Points on a hilly landscape, in no order, each with its height.
From any point a climber steps to the highest of the 3 points nearest to it. It stops when none of these is higher. Distance is the straight distance between rows; heights are no part of it.
Buz height 623: -11 12 -3 22 5 -15 -5 5
Nefu height 574: -4 0 -2 14 5 -8 -16 8
gef height 620: -8 10 6 20 6 -17 -4 1
gof height 516: 2 3 8 4 2 -30 12 -11
Pital height 520: -4 8 -16 24 3 4 -11 13
gal height 618: 14 -3 10 -27 -19 19 -9 -4
piv height 533: -6 10 -14 26 4 2 -12 10
Famir height 528: -7 6 10 14 3 -29 4 -3
neda height 571: 10 -5 -7 -5 12 -1 13 -4
rone height 572: 9 -1 0 -2 6 -15 16 -10
guran height 563: 8 -3 0 2 11 -19 -5 -1
Mor height 453: -4 3 -17 24 0 9 -13 13
vud height 460: -10 -1 4 -9 -2 10 20 -10
kiz height 77: -12 1 15 -15 -21 7 7 -10
Tob height 677: 14 -13 -10 -9 17 7 3 2
Sado height 457: 12 -12 12 -28 -12 22 -11 6
Dez height 687: 12 6 -36 22 -11 1 0 18
Kod height 628: 6 2 6 3 4 -25 8 -9
komid height 146: -10 6 16 -16 -23 3 3 -15
nof height 635: 4 0 5 6 5 -24 1 -4
tiza height 545: 12 -8 -4 1 11 -11 -13 6
Miro height 379: 0 -17 9 -22 -5 22 -4 10
temum height 405: 4 -10 14 -23 -15 17 -6 0
saso height 456: -3 -2 -11 22 6 3 -22 13
fenil height 648: 15 0 11 -25 -19 16 -8 -12
Zop height 461: 9 -9 -8 5 8 -7 -24 10
koti height 631: -12 20 -5 28 4 -13 3 2
gunev height 662: 13 13 7 -22 -16 13 -7 -28
Dopos height 395: -4 -11 -2 -13 6 20 11 3
Lekan height 391: 3 -11 -6 -11 14 18 6 7
ren height 519: -14 1 6 -6 -6 6 22 -12
duf height 385: -9 -10 9 -13 -6 16 9 -1
lat height 555: 2 12 -26 25 -4 3 -4 14
rufan height 575: 3 -3 3 8 7 -19 -6 3
Fov height 85: -10 -3 16 -17 -16 11 3 -6
balet height 387: -4 -14 10 -18 -6 22 1 7
Pumir height 638: -14 22 -1 30 3 -15 7 1
Nimu height 671: 13 -12 -11 -9 18 10 0 4
zibi height 679: 14 7 7 -23 -17 16 -8 -21
vez height 637: -14 13 7 23 4 -21 -1 -1
keza height 586: -6 4 -6 20 6 -7 -15 11
vuzar height 655: 7 -1 2 0 10 -23 7 -5
peve height 546: 6 -3 -4 -5 10 -3 18 -5
Fure height 410: 2 -13 12 -25 -11 21 -6 6
mup height 510: 3 -7 -5 8 7 -9 -20 10
zut height 544: 13 -9 -10 -6 15 -6 -5 4
Zifam height 386: -9 -10 9 -16 -5 17 6 2
lubid height 559: -7 4 -9 23 2 0 -16 13
tezin height 343: 2 -18 10 -23 -1 23 -6 13
tefo height 394: 1 -9 -3 -10 9 15 11 1
lifa height 382: 0 8 13 -21 -26 4 -1 -19
dila height 597: -10 8 -3 23 5 -9 -11 7
bibab height 550: 6 9 13 -23 -23 7 -2 -19
lor height 522: -8 13 -12 27 3 -3 -8 11
keda height 615: 12 -4 -3 -3 12 -16 6 -3
Kamil height 397: -5 -12 1 -13 4 15 16 0
mep height 50: -16 0 14 -13 -16 7 12 -13
tav height 543: 16 -12 -12 -6 17 -3 -4 3
kena height 88: -3 0 13 -18 -23 6 0 -9
Dubon height 562: 7 -7 -3 4 8 -15 -12 7
fufat height 524: -7 19 -18 28 0 -7 2 10
Gis height 557: 0 0 0 -6 5 4 22 -10
Dades height 584: 9 -1 -5 -3 10 -10 11 -6
didu height 390: -3 -16 5 -16 2 24 1 9
loga height 570: 2 -3 0 4 9 -18 -11 6
Sabar height 384: -2 -16 12 -19 -5 20 -3 9
famo height 645: -2 16 -24 27 -2 -1 -1 10
bedo height 653: -16 15 5 25 4 -21 4 0
dad height 482: 0 10 -24 25 -1 9 -8 14
vitu height 406: 2 -11 14 -23 -13 20 -4 6
Zan height 598: -7 6 8 15 4 -24 -2 0
mumu height 602: -10 20 -11 28 2 -8 3 6
Rorus height 404: -4 -6 0 -8 4 11 16 -3
Pagot height 423: -8 -6 1 -8 0 10 19 -6
nos height 621: -13 16 -4 27 3 -11 -3 6
mupap height 663: 10 -7 -7 -8 16 7 9 1
Rodo height 609: -12 12 -4 25 5 -9 -6 7
zovup height 636: -13 15 1 25 6 -14 0 3
les height 616: 8 4 13 -24 -23 10 -5 -15
modaz height 554: -3 -1 -6 18 6 -5 -19 10
figi height 661: 11 -6 -10 -8 13 3 6 0
Sozuv height 581: -3 2 4 12 5 -22 -9 2
Lofem height 558: -10 2 6 -6 -4 2 26 -17
nis height 521: -2 5 8 9 2 -30 3 -6
fom height 608: -14 15 -4 27 6 -7 -4 6
moko height 553: 18 -9 12 -28 -17 21 -13 -1
menak height 86: -1 -3 15 -21 -21 11 -2 -6
kar height 569: 8 1 1 -3 6 -18 20 -13
febev height 564: -5 -1 0 -4 2 1 27 -14
nizo height 568: 3 1 -2 -4 5 -8 24 -13
Bano height 393: -1 -15 -2 -12 9 21 6 7
gopug height 634: 10 0 11 -26 -22 13 -7 -9
Dise height 566: -5 11 -21 27 2 2 -4 11
kibas height 565: 15 -7 -7 -5 15 -7 2 0
bigo height 392: -13 -4 8 -10 -7 12 17 -7
tobit height 458: 3 -6 -6 12 7 -5 -24 11
Vizer height 511: 15 -11 -11 0 14 -7 -17 10
seg height 641: 9 14 9 -22 -18 8 -7 -27

For each start below, name every point that the climber comes to, in order.
peve => Dades > keda > vuzar
nis => nof > vuzar
neda => figi > Tob
lifa => les > fenil
Zan => gef > vez > bedo
loga => rufan > Sozuv > Zan > gef > vez > bedo

Where does a climber stop that starts at each point below?
tiza => bedo
bigo => vuzar
lor => famo
Lekan => vuzar
mumu => bedo
Rodo => zovup
mup => bedo
